Points on a hilly landscape, in no order, each with its height.
A ball rolls from a point to the lowest of its 3 nearest points, and stops where none of them is lower. Distance is the straight distance between rows; heights are no part of it.
nes h=102: [ -5 -14  -2  -1  -4  23 -12 -24 -23 -14   0   1 -23  -3 -19 -22 -29   3
  17 -19  -2 -20 -19   4  19   2 -10   0  11  11   8 -51  17  -9   5  13
  24 -12]
zesam h=455: [  4  18  14  -5 -11 -20  16  19  -1   2  -7  -7   9  -6  13  39   5   0
 -21  -5  26   2  28  -6 -10   2  -6 -20 -15  22 -11   4 -41  11  18 -11
 -13   2]
fomu h=145: [ -9  -6  -2  -1   5  21 -18 -13 -30   2  -9 -12 -21 -16 -29 -21 -36  17
  13  -9   4  -7 -21  -2   6   7 -11   4   7  -9  -5 -53  19  -5  11  13
  26 -12]
lat h=524: [ -4   7  11  16  -8 -27   2  13  -2   4  -3  -4  -6 -14  -3  24  27  -5
  -5   2  19   6  16   5 -10  10   3 -17 -12  20  -8  15 -20   3  -1 -20
 -32   0]
Piv h=456: [  2  -1   7 -14 -22  10  24  -5   4 -17   6   3  23  12  22  31   1 -11
 -21  -5  16  11  14  -9  -4 -18  -6 -16  -4  21  -6 -10 -44   5  12  -4
  -1  -5]
Litil h=451: [ -3   9  18  11 -17  -1  16   6  -6 -27   3 -13   6  -3  17  51 -18  -3
 -14  -5  23   0  26   0  -1  -1 -17 -27 -30  12 -16  -7 -41  10  18  -4
  -3  -3]
Sizup h=461: [  2  -5   9  -3  -5 -15  -3   2   1 -10   6   0   3   0   0  14  27  -7
  -2  -1  16   0  13  -2  -3  -2   8  -5   2  24  -5   8 -20   9 -11 -17
  -5  -4]
Palu h=134: [  2   4 -14 -10  26  17  -8   6  17  10   3 -18   4  -5 -11 -26  -2  21
  -2  12  -1  29 -18  -1  -3   3  -2   6   9 -34  10 -12  24   7 -10  16
  -8  -2]
puz h=454: [ -9   1   5  -4  -2 -22   4   9  13   7  11   4  23   9   3  -5  32   6
 -26  -2 -10   5   6  -9  -2  -4   9  12  13  11   3  12 -10   7  -9  -4
 -19 -11]
sovum h=420: [  8  23  -6 -32  11   8  53  -2  22  37 -17  21  38  20  46  27  -2   6
 -19  20 -25  15   7 -12  -6 -16   1   6   8 -16  -1  22  -7 -12  24  29
  13  15]
rir h=414: [  6 -15 -31  16  35  21 -30  22  -2   1   6 -29  -1  -1 -29 -48 -11   8
  -8  19 -14   8 -24   9  -7  11   6  20 -16 -29   3  11  38  -3  -7  14
 -16   9]
zer h=303: [ -3 -10  10   3 -12 -11  -4   8   3  -6  13   4  10   3  -1   1  30  -1
 -11  -1   4   1   5  -6  -6   2  12   1   8  19  -7   9 -15   2 -13  -6
 -10  -4]
sili h=477: [  1  19  35   9 -10 -37  11  26   1   1 -24 -14  -5 -13   2  38  14   3
  -6   1  23   3  24  13 -13  15  -4 -27 -19  26  -4  14 -20   9  11 -16
 -10  -3]
pem h=51: [ 11 -26   0  12  -9  -3 -24  -7 -25 -22  10   8 -38 -10 -18   4   2 -10
  26   3   8 -25  -2  25  -3   4  17  -2 -10  16  -4  -1   3   2  -4 -19
   6  14]
zut h=177: [ -7  22  -7  -9  25  10  -4  -1  37  16   2 -17  14  -9  -6 -20   0  13
   2  17  -7  18 -20  -4  -1   3 -13  12   2 -43   1   3  16  14 -12  16
  -8  -5]
kifat h=236: [  8 -13   0  28 -28   5 -20 -16 -13 -20  -5   4 -49 -12   3  18 -26 -16
  27  -7  14 -28   4  13  10   9 -10  -7 -20  11  -6  -9   7  -5   2 -25
  15   1]
vumiv h=168: [ -1  -6   7  27 -28   6 -13 -18  -3 -17  -7  -5 -35 -20  -3  26 -31  -7
  18  -8  17 -28  15   4  20  -2 -21 -12 -20  13  -8 -20 -10  -6  -1 -17
  14  -4]
sot h=275: [  4  18   6 -30  -9  15  35  -8   1   1   9  11  29  17  29  24   4  -5
 -14   1 -11   8   8 -21  -7  -8   3  -2  11  10  -2 -10 -40  -1   6  11
  15   5]
sofu h=513: [  3  13  11  -7  -9  11  15  -7   3 -10  15  12  20  13   9  16   8   0
 -17  -6   8   7   9 -11  -3 -15  -1  -5  13  20  -3 -12 -32  12  -3   2
   5 -10]
luz h=133: [-12  -7  12   0 -14  17 -12 -21 -11 -20   4   6 -10   4  -3   0 -17  -2
   8 -16   1 -14  -3  -4  20  -9  -3   2  13  15  -3 -32  -7 -10   1   3
  24 -11]
likuz h=352: [  9  -5   8  17 -20  -4 -16  -1 -14 -20  -2  -5 -39 -14  -6  23  -8   1
  25  -1  17 -11  16  17   6  11  -9 -21 -24   7  -9   1  -6   4  -4 -30
   4   6]
Fon h=500: [  0  12  -2 -10   3 -19  41   0  26  30  -8   5  44  26  20  11  21 -11
 -34  -2 -16   9  26 -24 -11 -13  -2  -3   9  14  10  34 -13   8  12  -3
 -16   3]
teze h=311: [ -3   5   0 -12  16   1  -9  13  23  12   2 -10  10   5  -3 -28   9  25
   0   9 -14  13 -12  -3   5   4   4   9   9 -20   2   3  16   5 -14  13
 -18 -12]
Nezu h=144: [  2 -17  -7  35 -12   3 -23 -23 -11 -10   3   9 -52 -11  -6   0 -28 -19
  33 -17  -1 -41   0  16  21  -1  -8  -3 -10  12   4 -20  13 -13   7 -17
  26  19]
mogif h=481: [  0   2  20   4 -13 -16   2   6  -7  -9   0 -10  -1  -8   4  39  15  -4
  -4  -2  23   5  21   0 -11   6  -3 -21 -15  20  -2   1 -32  12  -5 -21
  -3  -1]
sudof h=400: [ -8   1  17  10 -21 -24  -8   3 -13 -16  -9  -6 -29 -19  -5  29   0  -4
  14  -2  28  -8   9  17   1   3  -6 -22 -17  11  -6   6 -18   5  -7 -23
  -5  -6]
tabig h=169: [  0  23   4 -20  12  27   3  -1   2   9  -3  -7  15  -6   3  -8 -14  24
   6   5  -3  24 -21 -15   4   7  -8   6  20 -24   3 -28   4  10  -4  25
  10 -10]
veli h=466: [ -5  26  31   5  -5 -38  14  31   1   4 -20 -25   6  -5   1  47  19   1
 -19   2  29  -1  26  -1 -13  15   5 -34 -20  25   0  13 -33  11  20 -11
 -21  -5]
betaf h=120: [ -3 -15   0  -1  13  10 -25  11 -12  -3   0 -10  -7  -6 -13 -25   1  13
   3   3  -5  -4 -21  16  -1   9  10   1  16  -7   5 -14  18 -11 -17  12
  -4  -9]
roval h=501: [ -2  -7   8 -12 -11   5  -5 -11 -14 -12   6  13   3  -3   0   0   2   5
   9  -7   5  -7 -12  -6   2  -9   8   2  10  11  -5 -15 -12   0 -10   3
  12  -7]
bubel h=63: [  4 -31 -12  19   2  -2 -30  11 -40 -13   3  10 -22   2  -9 -23  13 -16
  11   1  -6 -14 -10  27  -6  -3  34  11  -5   5  -2  12  23 -12  -8  -9
   9  17]
Direv h=469: [  3  -8  14  20  -9 -21 -19   5 -11 -13  -1   3 -27 -18  -9  19  15  -5
  15   0  24 -11  16  17  -6   2  13 -15 -20  17 -11  14  -5   8  -5 -14
  -7   6]
Firod h=152: [  7   8  -3 -18   5  22  -3  -8  -3  -6   0 -12  -5  -6  -9  -5 -18  28
   5   7  -4  12 -19  -9   4   8  -6   3  17 -13   8 -42   2  -1  -8  22
  15 -10]
Bevez h=68: [  5 -26  -3   4 -10  17 -28  -5 -34 -23   9   8 -27  -5 -19 -17  -8  -4
  17 -11   4 -21 -18  13   8   0  14   0  15   4   4 -22   6  -6  -5   0
  16   8]
ribe h=100: [ 14 -28 -20  29 -14   6 -25 -20 -29 -15   2  18 -40  -8   0  -9 -34 -26
  41  -2   6 -29 -12  19  -1   8  21  -7 -26  -6  12   2  31  -2  12 -31
  19  35]
los h=355: [  6 -10 -30  13  32  35 -24  17 -10   0   4 -28  -1  -8 -39 -42 -15   8
  -1  16  -1  17 -24  10  -8  16  -5  14  -9 -34   3  -5  35   2  -8  11
   0   6]
davu h=178: [  5  29  -6 -18  13  26   5 -15  12  19   2  -6  14 -19  -3  -6 -21   5
   5   8   7  27 -25 -17  -5  16 -18   8   8 -36  -4 -30  12  19  -2  18
  20  -8]
fipum h=491: [ -4  19   2 -11  13 -20  24   3  41  24  -6  -4  38  21  17 -19  11  19
  -7   3 -25  12   0  -7   6  -5 -12  11   8 -18   4  26   6  -6  -4  10
 -22 -14]
gufak h=216: [  1  -7 -25   2  21  42 -21  -9 -16   8   5 -16  -9 -23 -37 -31 -27   2
   6   6   2  21 -35  -7  -3  23 -17   9   6 -24  -4 -28  31   6   1  10
  16  -8]
zepug h=517: [ -7   2   7   5   0 -29  15  12   4   1  -1  -1   8  -8  -4  25  16  -8
 -14   2  14  13  24  -6  -8  -3   0 -11  -3  16 -10   9 -26  19  -2 -14
 -14  -5]
vaviv h=480: [  0  33  -5 -21   8 -11  50  -1  38  37 -22   0  38  16  41  10   6   2
 -15   5 -24  11  13  -6 -19  -9 -15  12   6 -26   3  34   7  -7  10  18
  -4   7]
Bub h=77: [  1 -28  -5  15  -4   7 -32  -7 -34 -18   9   4 -23  -9 -22 -16   2  -3
  14  -8   4 -18 -16  16   4   0  19   5  13   2   7 -14  16  -9  -9   7
   9  14]
Pufe h=368: [ -6  -4  10  -3 -19  17  -1 -15  -9 -22  18  12 -12  -5  -1  13  -9  -6
   1 -11  13  -9  -3  -2   8  -8  -6  -7  -1  12 -11 -19 -14  -3   0   0
  10 -14]
Melo h=521: [-13  -3   5  -3   1 -16  -3   7  16   7   2   3  25  15   0 -20  27   2
 -15  -3 -13   6   8  -1   4  -6   9   8   9  11   4  17  -5  -4 -13   1
 -23 -11]
mon h=75: [  9 -24 -17  27 -13   1 -24   2 -32  -7  -5  10 -41 -17   0  -3 -23 -35
  48   8   5 -23   0  21 -11  14  16 -12 -39 -10  13  23  29  -6   6 -45
  10  38]
Pov h=219: [  0   7 -13   1  31   8 -11   5  33  13   5 -17  17  -2 -11 -39  -5  13
  -3  16 -10  19 -21   1   2  -1  -9  20  -6 -35   4  12  18   7  -3  12
 -15  -3]
Pasa h=195: [ -8  -9  -2  18  -7  17 -23 -26 -18 -13   5  -1 -34 -14 -22 -10 -32 -16
  22 -18   4 -36  -4   4  16  -4 -12   8   6  22  -5 -40  12 -15   4   0
  25  -3]
Bimo h=643: [-12  26   8 -18  -5 -30  55   1  36  29 -11  -4  49  35  26  -7  10   3
 -22 -11 -34 -10  20 -15  -2  -5 -32   0   3  -6  11  47  15  -8  12   6
 -17  -6]
siko h=589: [ -9  19   8 -14  10 -28  20  -3  48  22  -3 -11  32  26   4 -30   1  15
 -12  -8 -28   4   5  -7  -2  -8 -22   8  -4 -21   4  37  30 -10   3   9
 -26 -15]
botad h=95: [  7   2 -13  -7  14  19 -12   6  -2  -3  -2  -9   0  -7 -17 -21  -7  16
   3  10   5  18 -27   4  -1   6   0  11  13 -24   6 -23  15   3 -12  14
  -3  -7]
zapud h=427: [  1  18   3 -22   4  -3  17  -2  14  13  -7   7  27  13  22   2  16   8
 -10   0 -16  15   2 -13   1  -8  -5   6  23  -3   1   3 -13   5  -1   9
  -3  -9]
vuru h=143: [ -1   6   5 -12   7   7  -5   3  -1   2   2  -1   8   1  -8  -7  13  19
  -2   6  -4  10 -16   3  -1   6   8   6  18  -7   6 -12   1   4 -14  14
   3 -10]
nud h=146: [ -4 -15   8   8  -2 -21 -17   9  -2  -1  11   3 -11  -5  -9  -5  28  -8
  -8   2  10  -3   5  -3  -1  -2  18   3  -1  21  -7  16  -1  -3 -17 -15
 -15   4]
dufef h=125: [  1  -4   9   8 -22  -3 -15  -8  -5 -17  12   3 -17  -8  -3  26   0  -3
   3  -4  20  -7  23   8   7  -2  -8 -12 -10  16 -14  -2 -25   5  -5 -21
   1  -6]
dolu h=523: [ -1  16  -4 -20   4  -6  40  -2  19  15  -6  21  39  26  35  13  19  -5
 -32   0 -19   7  20 -18 -12 -18   7  -1   8   6  10  23 -20  -1   8   8
  -7   2]
Lufo h=99: [  3 -16   2   0   1  13 -15   2 -13 -10   4   6  -4   3 -11 -13  11   5
   7  -3   1  -4 -11  16   2   5  14  12  18  -2   7 -11   4  -3 -17   8
   5   2]
butam h=644: [ -4   2   7  -4 -14   2   0  -7  -9 -18   8   4   3   3   4  17  10  -3
 -12  -4  16  11   6 -16   0 -15   8  -2   8  14  -6  -6 -25   5  -8  -4
  -1  -7]
Leri h=218: [  8  14   2 -28  -1   5  35   2  10   8   5  14  28  22  37  21   8  -3
 -23   7 -17  13   5 -24  -9  -8   4   1  17   2  -2  -2 -28   5   6   8
   6  -3]
Dosi h=498: [ -3   8  15 -18 -16   8  13  -6 -10  -5   9  10  16   8  12  10   3  10
   0  -2  -1   6   1 -12   6  -6  -1  -4  18  13  -6 -15 -17   5  -6   6
   7  -9]
vobov h=183: [  1  23   0 -22  13  16  12  -4  12  14  -6   2  14   1  12  -6  -4  21
   6   8 -12  26 -18 -10  -3  -4  -7   2  21 -26   4 -15   3   7  -6  17
   2 -12]
namo h=470: [  8  33 -12 -20  18  -9  56   1  36  36 -28   8  25  13  47  22   2  -1
  -8  13 -26  10  10   1  -6 -16 -14  14   0 -39  -3  38   8  -9  24  28
  12   9]
lemom h=283: [  5 -13   3  15 -17   6 -20 -16 -10 -21   6  12 -34  -4  -8  14 -14  -8
  21 -13  24 -18  10  10   9  -4  -6  -9 -11   8 -10  -4  -6   3  -5 -16
  10   6]
Bemo h=84: [ 19 -18 -15  27 -15  -3 -23 -14 -19 -15  -4  10 -54 -11  -2   4 -22 -15
  45   0   7 -23   2  22   5  16   8 -11 -37   5   0   8  26  -6   6 -35
  16  15]
tefun h=211: [  3  33  -9 -13  28   3  10  -4  42  25   0  -9  20   1  16  -9  -3  14
   6  10  -5  25  -9  -4   0   2 -26  11   3 -35   0  18  16   8 -10  14
 -11  -5]
kodid h=135: [ -9   1  -5  -7  16  39 -11 -10 -11   9   2 -13  -5 -15 -27 -18 -25  17
  12   5  -2  17 -28 -14   2  19 -12   0   9 -16   7 -38  20   9  -5  25
  20 -16]
rez h=499: [ -6  21   5 -20   4 -21  40   4  32  28  -9   2  39  18  25 -11  19   3
 -25   5 -24   7  15 -15  -6  -6  -7  10  12   1   3  30   5   3   7   7
 -16  -4]
peral h=139: [  3 -17   6   8  -3  -8 -14   5 -11 -10   4   1 -15 -12 -21  -1  18  -7
   8   2  13 -10  10   7  -1  -2  12  -1   1  20   3   7  -5   7  -9 -21
 -10  -5]
pip h=70: [ 16 -33 -18  25  -4   4 -30  -4 -40 -13   0   9 -36 -10  -9 -10 -18 -24
  34   2   9 -20 -14  23  -4   4  15   1 -20  -3   2   2  27  -4   7 -22
  20  37]
fozig h=336: [  0  12   3 -18  -5   4  23  -5   1   8   7  21  28  17  24  21   9   3
 -14   4 -10  13   9 -18   0 -10   4  -6  18  16   4 -10 -31   9   1  11
   6  -5]
sapif h=160: [  8 -11 -11   0  19  22 -28   8 -11   1   2 -16  -7 -14 -20 -38  -1  17
  -6  11  -9  14 -27   6  -5  11  10  11   5 -18   3 -11  29  -7 -12  18
  -8   2]
kir h=574: [ -2 -11  13   0   5 -17 -21   7  11  -5   6  -8   3  12 -13 -23  29  14
 -10   2 -17  -1  -3   1   7   6  21  13   4  11   8   7  10  -9 -11   3
 -24  -4]
pozo h=495: [  2  37  -6 -25  23 -10  30  -2  43  32 -24  -2  25  14  29   3   2   6
  -8  13 -20  22   3  -3 -11 -12 -25   4   8 -39  -3  21   1   5   4  21
  -1   3]
ked h=59: [  8 -28  -8  19 -10  -3 -32   0 -36 -16   1  14 -37  -9 -17  -8   4 -21
  27   9   7 -16  -1  23  -7   6  19   4 -11   1   3  10  16  -6  -3 -21
   6  25]
Bok h=92: [  8 -28  -4  11   5   5 -36  17 -31  -6  -4   3 -21   6 -10 -36  10   2
  -1   9 -11  -3 -19  15  -5  -1  31  26  -5  -6  11  12  24 -19 -12   3
 -11  17]
dena h=503: [ -4   8  14 -18 -18   8   8 -12  -1 -19  16   4   4   0  20  26  -4  -5
  -8  -3  10   7   6 -11   6 -16  -8 -13   3  22 -12 -19 -28   5   8  -3
   9  -2]
giru h=496: [ -5  15  16  21  -2 -50  10  27  12   9 -21 -16   4 -14  -7  17  19  -3
 -17  -7  20   0  19  -1 -10  17   4 -23  -9  21  -7  34 -23   6   5 -14
 -30 -14]
laluv h=367: [ -1  10  11  10 -23  -4   0   4  -1 -16  -4  -4 -18 -14  -1  40  -7  -8
  13  -2  31 -10  17   4   1  -5 -17 -14 -19   9 -15 -13 -22  -4   3 -11
   8 -10]
Bido h=468: [ -2  15   3 -11  22 -21   8   6  42  18   2 -10  24  15  -5 -26   7  18
  -6   0 -22  11  -9   4  15  -1  -7  17  -4 -28   2  21  25  -6  -5  11
 -26 -12]
niset h=111: [ -4 -25   3  11   5 -13 -20   9 -14  -5   7   0 -13   0 -19 -19  28 -11
  -4   5  -6 -10  -7  14   6  -2  24  12  -1   9   1  22  16  -8 -13  -7
 -17   7]
zevuz h=208: [  3  35  -9 -23  12  14  29   0  34  25  -4  -5  24   0  22   6  -5  16
   9  15 -13  27  -7  -6  -1  -3 -15  11  13 -36   7   1  -3   7   0  23
   0  -1]
nudut h=87: [  1 -26   4   4  -4 -10 -16   5  -6  -7   5  11 -16  -7 -11 -14  28  -9
   2  -1  -2  -2  -7   2   4   4  20   4   8  17  -2   8   0   0 -13 -12
  -6   1]
gukar h=518: [ -5  15  -7   0   1 -24  42  10  23  20   6   2  40  11  19  15  27 -17
 -39  -4  -3   5  27 -22 -19  -8   1  -7  11  21  -2  21 -31  15   9 -15
 -15  -5]
govi h=39: [  4 -23 -10  20 -14   5 -25  -7 -30 -22  10  18 -37  -6 -19  -3  -3 -18
  27  -6  12 -28  -3  14   2   3  11  -4 -12  11  -9 -12  20 -11  -3 -19
  14  19]
lil h=94: [  2 -30 -10  22  -5  15 -26 -14 -37 -19   6  11 -33  -1 -17 -17 -18 -10
  30  -9  -5 -24 -18  21   5   0  23  12   8  -2  12 -17  29 -12   8   1
  25  18]
sos h=329: [ -4   7  14 -21 -18  21   2 -14 -10 -14  11  11   9   4   8   8 -17   4
  -2  -5  -1   5  -4 -17   9  -9  -3   5  17  11   4 -29 -17  -6  -6  18
  16 -15]
gele h=83: [  0 -22  -7   8  -3   2 -23  -5 -21 -19   5  10 -23   1 -11 -10   9  -5
   9   0  10 -13  -8   9   2   6  16   5  15   9   2 -12   4  -5 -11  -5
   8   3]
Kef h=65: [  6 -29 -11  24 -11  13 -31 -17 -26 -19   8  14 -41  -5 -15 -10 -18 -18
  28 -15   6 -33 -15  19   5   9   2   0  -7   1   1 -16  21  -5  10 -14
  20  21]
Kaz h=115: [  1 -19  -2  -1   4  -3 -26   4 -14 -14  11   5 -16   5 -14 -22  23   7
   4  -6  -5  -3 -12  13   2  -2  20  14   5   4   5   3   8  -5 -14   4
  -7   3]
vose h=277: [  0 -16 -19   4  22  35 -26   5 -23  -1   1 -13  -1 -22 -35 -30 -24  10
   6  16   0  18 -25  -3   4  17  -2   8   6 -30   5 -31  30   6  -3  10
   2  -1]
sav h=240: [ 11  35  -6 -27  12  11  35  -4  29  26 -10  -2  25   0  41  13 -13  13
  -3  16 -11  29  -4  -8  -2  -2 -18   1  10 -32  -2   2   0  -2   6  25
  16   8]
lag h=463: [ 10  25  -7 -22  10  -7  56   5  31  31 -25  16  36  23  46  23   7   3
 -20   9 -32  11  15 -14  -8 -17  -9  -1  14  -8   2  38  -2  -4  23  19
   9   5]
bipok h=299: [  6  21   1 -28  -3  10  18   3  15  11   2   4  29  15  30   1   2  20
  -4   4 -12  21  -8 -16  -4  -6  -1   1  16 -12   3  -9 -11   7  -2  16
   3 -10]
limot h=507: [  0  -6  14  10  -8 -38  -8  20 -11 -10 -18  -2 -31 -16  -3  22  10   0
  10   5  21  -3  20  21 -14  22   2 -30 -23  14  -7  24  -5  -3  -6 -24
  -9  -1]
neso h=138: [  1  11   1 -25   0   5  41   0   3   1   1  15  32  16  28  30   4 -15
 -38   2   1  16  20 -25 -11 -14   9 -13   5  19  -5   9 -44  11  24  -5
  -3   1]
tel h=561: [-11   3   5   1  -1 -12   9   3   3  -6   1  -2  13  -3   2  21  27  -8
 -15  -1  14   5  15 -13  -6  -6   7 -13   5  25  -2   3 -34  14  -1 -12
 -13   2]
bosin h=493: [  1  -7   6  -2  -8   2  -3   4  -5 -13   9  12  -1   7   4   3  14   5
  -8  -1   0   4  -6   1   3  -1   8   2  23  18   0  -7 -12   5 -18  -2
   0 -11]
Livit h=72: [ -4 -28   1  17  -5  -5 -20   1 -14 -14  12   6 -23  -8 -21  -2  24 -16
   5   1  17  -6   1  16  -1   5  16  -2  -2   9 -15  17   2  -1 -10 -16
  -6  10]
tafut h=222: [  0  -8  -8  36 -17  17 -19 -30   5 -10  -2   9 -42 -13 -13   3 -36 -16
  25 -18   8 -42  -1   8  22  -7 -11   7 -24  11 -10 -24   9 -14  13 -14
  28   2]
nabo h=325: [ 11  31   0 -33   5   8  41   2  17  29 -21   7  29  13  40  17   5   9
 -12   6 -17  25   6 -12  -5  -6 -11   7  15 -12   4   4  -7   4  11  20
   7   8]
vutif h=636: [ -7  20  13 -15   6 -34  39  -2  48  30 -10  -6  41  35  18 -18   2   9
 -18  -7 -23  -8  12 -13   2  -7 -20   5  -1 -18   7  41  21 -10  14   5
 -22 -12]
bep h=533: [ -4   1   8  -8   4 -15  20   9  14   7   5   8  19  10   7   3  31 -10
 -22   0  -2  12  14 -10  -2  -9  11  -5  11  22  -6  12 -20  11 -11  -4
 -18   2]
Muk h=482: [  0  29 -13 -17   3 -12  51   7  32  32 -17  11  47  25  38  10  15  -2
 -27   5 -26   1  26 -13 -13 -13  -9   9   9   4  10  34  -3   5  21   9
  -1   1]
ril h=126: [  5 -23 -20  18   8  16 -29   9 -34  -9  -4  -7 -13 -18 -23 -36 -14  21
   4   3  -8  -5 -25  13  -9  12  18  17   2 -23  14 -16  27  -8  -7  18
  -1  13]
kosor h=81: [  1 -11   2 -13  -1  18 -12  -5 -23 -15  14   3 -11   3 -11 -15  -3  17
   8 -13   5  -3 -20  -4  13  -2   7   7  28   4   2 -27   3   3 -12  15
   9  -9]
dasol h=230: [  4 -15 -20  40  -7  10 -28 -33  -5  -8  -4  13 -49 -20 -12  -3 -36 -24
  44 -13   7 -38  -3  16  26   5 -14  -4 -36  14  -2 -18  20 -16  11 -22
  23  12]
dolo h=78: [  0 -38 -12  12  11   0 -30  12 -40  -5   2  -5 -19  -5 -14 -35   7  -2
  11   0 -15 -11 -17  21  -9   1  23  23   2 -10  11  -2  32 -19  -7   1
   1  26]
tasuf h=62: [ -2 -34   0  17  -5 -16 -29   5 -22 -11   4  10 -30 -13 -19 -16  17 -19
  17   8   1  -6  -1  21  -4   4  16   5  -7   8   0  20  15  -3 -12 -19
  -2   9]
gitul h=50: [ -1 -22   3   2  -4  19 -20 -12 -32 -14   9   6 -26   0 -22 -16 -15  10
  12 -15   0 -14 -17   9   9   3   3   7  10   1   5 -33  14  -8  -1  13
  22  -3]
Zosa h=113: [  4  17  10 -25  -5  10  22   2   0  10   6  10  25  12  20  15   0   2
 -13   0  -8  20  -3 -21   0 -11   1   4  19  -2   1  -9 -27   4   4  13
  11  -7]
Taso h=151: [ -8  -5 -11  -2  17  38 -15 -16 -18   9  -9 -14 -13 -24 -41 -17 -39  11
   7   0   7  10 -32 -13   6  21 -16  -9   6 -18   5 -39  29   2   3  15
  25 -13]
febis h=544: [-11  11   8  -2   1 -34  13   5  34  18   9  -5  34  23   9 -20  23   1
 -24  -4 -22  -1  16 -13   2  -4  -5   8  10   7   2  30  -2   3   2  -1
 -25  -9]
bopu h=256: [  0 -14  -9  -1  22  -1 -18  17   5   2   3  -5  11   5 -15 -32  11  21
  -8   0 -15   9 -22   4   5   7   9  13   5 -13   9   4  18  -5 -12   8
 -11  -2]
pato h=318: [  0 -19   4  13 -15   9 -24 -17 -21 -29  15   7 -28  -4 -16   8 -19 -16
  22 -19  11 -30   1   3  15  -7   5  -6   6  13  -2 -12   8  -6   2 -10
  21   6]
namos h=452: [ -1  10   8  -9  -9  -4  32  11  -1  -2   2  -4  21   2  20  46   4  -9
 -26  -4  15   4  32 -14 -15 -14  -1 -22 -13  14  -3   4 -43   5  17  -2
 -12   5]
Korod h=91: [  4  14  -3 -28  -8  14  54   2   7  12  -1  24  42  19  33  31  -2  -8
 -26   9 -16  15  12 -25  -5  -8   3 -11   1   6  -3  11 -32   4  33  20
  12   8]
zupi h=483: [ -9  12  19  14   3 -37  24  19   6  18  -6 -20  20  -1  -1  36  19  -9
 -24   4  16   5  34 -12 -18   7   1 -25 -13  27  -5  19 -25  14  12 -18
 -24   2]
fulu h=356: [ -4  -3 -10  -6  20 -12 -13  11  28  14   5  -8  14  14  -9 -40   7  20
 -13   2 -25   9  -7   0   6  -1  -7  18  -6 -24   6  18  23 -13  -8  10
 -31 -10]
faf h=450: [ -6   7   8  -2 -14   9  30  -4  -4 -15   2  -4  18  -8  26  48 -21 -10
 -26   1  19   0  27  -4  -3 -11  -7 -19 -28  17  -9 -12 -44   1  28   5
  -5   2]
relen h=74: [  7 -18  -3  19 -13 -17 -24  12 -25  -9  -9   9 -51 -19  -4  11   0 -15
  34  13  16 -18   9  29  -8  19  10 -21 -34  -5   1  19  11  -1  -3 -29
   1  16]
Vev h=445: [ -7  11  10   0 -26   4  13  -7  -5 -27   6  -3   2  -4  18  37 -25 -14
 -12  -8  17  -4  30  -4   4 -21 -25 -14 -18  25  -7 -16 -44   2  14  -3
   8  -6]
Rigeb h=509: [  3   4  19  19 -12 -35  -2  20  -9  -3 -20  -8 -21 -12  -4  33  17  -4
  11  10  26  -3  22  10   1  15   3 -27 -22  18  -4  23 -13  -2   1 -21
  -6  -6]
vog h=179: [ -1   6 -26  -3  28  31 -10  -1   9  12   8 -15  10 -13 -28 -28  -6  10
   1  10   0  31 -30  -1   0  15 -10  12   3 -39  -2 -16  25  14 -16  10
   2  -9]
kav h=497: [ -2  24  -4 -21  13 -14  41   2  39  33 -16   0  37  21  28   2   4  16
 -12   1 -24   7   8  -9  -4  -8 -24  14   8 -20  11  33   2  -9  15  11
 -12  -3]
duped h=282: [ -1  -5  10  25 -20   9  -9 -26 -11 -24   9   7 -28  -5  -7   7 -24 -21
  11 -10  12 -24  12  -2  24 -16 -17   9  -5  25 -12 -35 -15 -12  -1 -10
  22  -7]
tabod h=166: [ -1 -20 -12   2  11  21 -25  -2 -35  -6  -6 -12 -21 -11 -31 -28 -29  17
  14  -9  -3  -5 -29   4   3   9   0   2  13 -13  12 -34  30  -7   0  16
  14   3]
Vebik h=534: [-12  10   3   7  -4 -37  24  11  25  19   3  -9  32   8  -5  16  19 -18
 -42  -9   0   3  33 -19 -10  -2   6  -9   0  23  -2  33 -16  11   8 -17
 -33  -7]
Zum h=271: [  2   3 -10   0  24  -1 -18  21  27   5   1 -22   3  10 -14 -40   2  14
  -7   0  -6  12 -13  11   5   9   8  21  -9 -29   8  16  30  -6  -7  12
 -24  -4]
lutib h=64: [ 10 -26  -6  30  -9  -7 -21  -2 -27  -9  -4  11 -41 -14  -4  -1  -6 -28
  34   6   5 -28  -1  23  -5   9  19  -9 -26   3  -3  20  22   1  -2 -24
   6  25]
loga h=428: [ -6  13  12  15 -26  13   4 -11  -6 -24   1  -4 -13  -7   8  43 -18 -14
   0 -11  22  -9  23  -1  13 -13 -24  -9 -19  19 -14 -16 -39  -4   8  -4
   4  -6]
lirop h=122: [  0  12 -10 -12  23  23 -10  -3  20  11  -2 -18  13  -8  -9 -19  -9  16
   6   2   6  27 -29  -7  -1  12 -13   6   3 -32  -5 -18  14  10 -19  17
   5  -9]
pavog h=390: [ -3  16   4 -17  22  -1   6   9  31  11   1  -1  24  17  13 -19   5  16
  -4   3 -16   9  -5  -5  -5  -3  -3  12  13 -18   5  12   8   1  -5  13
 -13 -18]
Sozu h=200: [  1  -5 -15   3  27  17 -20  18  12   0   0 -17   9   4 -17 -30  -3  20
  -5  11  -9  15 -22   2   2   3   7  11 -10 -30   7   0  23  -5 -18  13
 -15  -3]
bopaf h=272: [ -6 -16 -10  20  -1  18 -21 -24 -31  -7   5   2 -38  -4 -24 -22 -37 -13
  26 -22  -3 -40 -23   4  22  -7   5   7   3  13   7 -42  21 -23  18   1
  37   3]
kat h=538: [-17  11   5  -6  -2 -44  24   3  34  29   0   1  51  21  16  -2  24 -11
 -34 -10 -17  -6  24 -25  -1   0  -9  -1   7  11  -2  37  -9   8   7  -6
 -26 -10]

Call two points neighbours if one is among the 3 nearest of the other. Go from one point of each pair to the other, from neighbour to neighbour, staying as low as possible. Name the highest point that can't be avoided.
kodid, botad => Taso
Korod, gitul => bipok
govi, luz => duped
dufef, luz => lemom
Zosa, Korod => Leri

For each start below, name the point where the ball stops.
Direv => govi
ril => govi
Bido => botad
Vebik => dufef
Piv => dufef
lag => botad
pozo => botad
tel => nudut
Bok => govi
Melo => nudut
giru => dufef
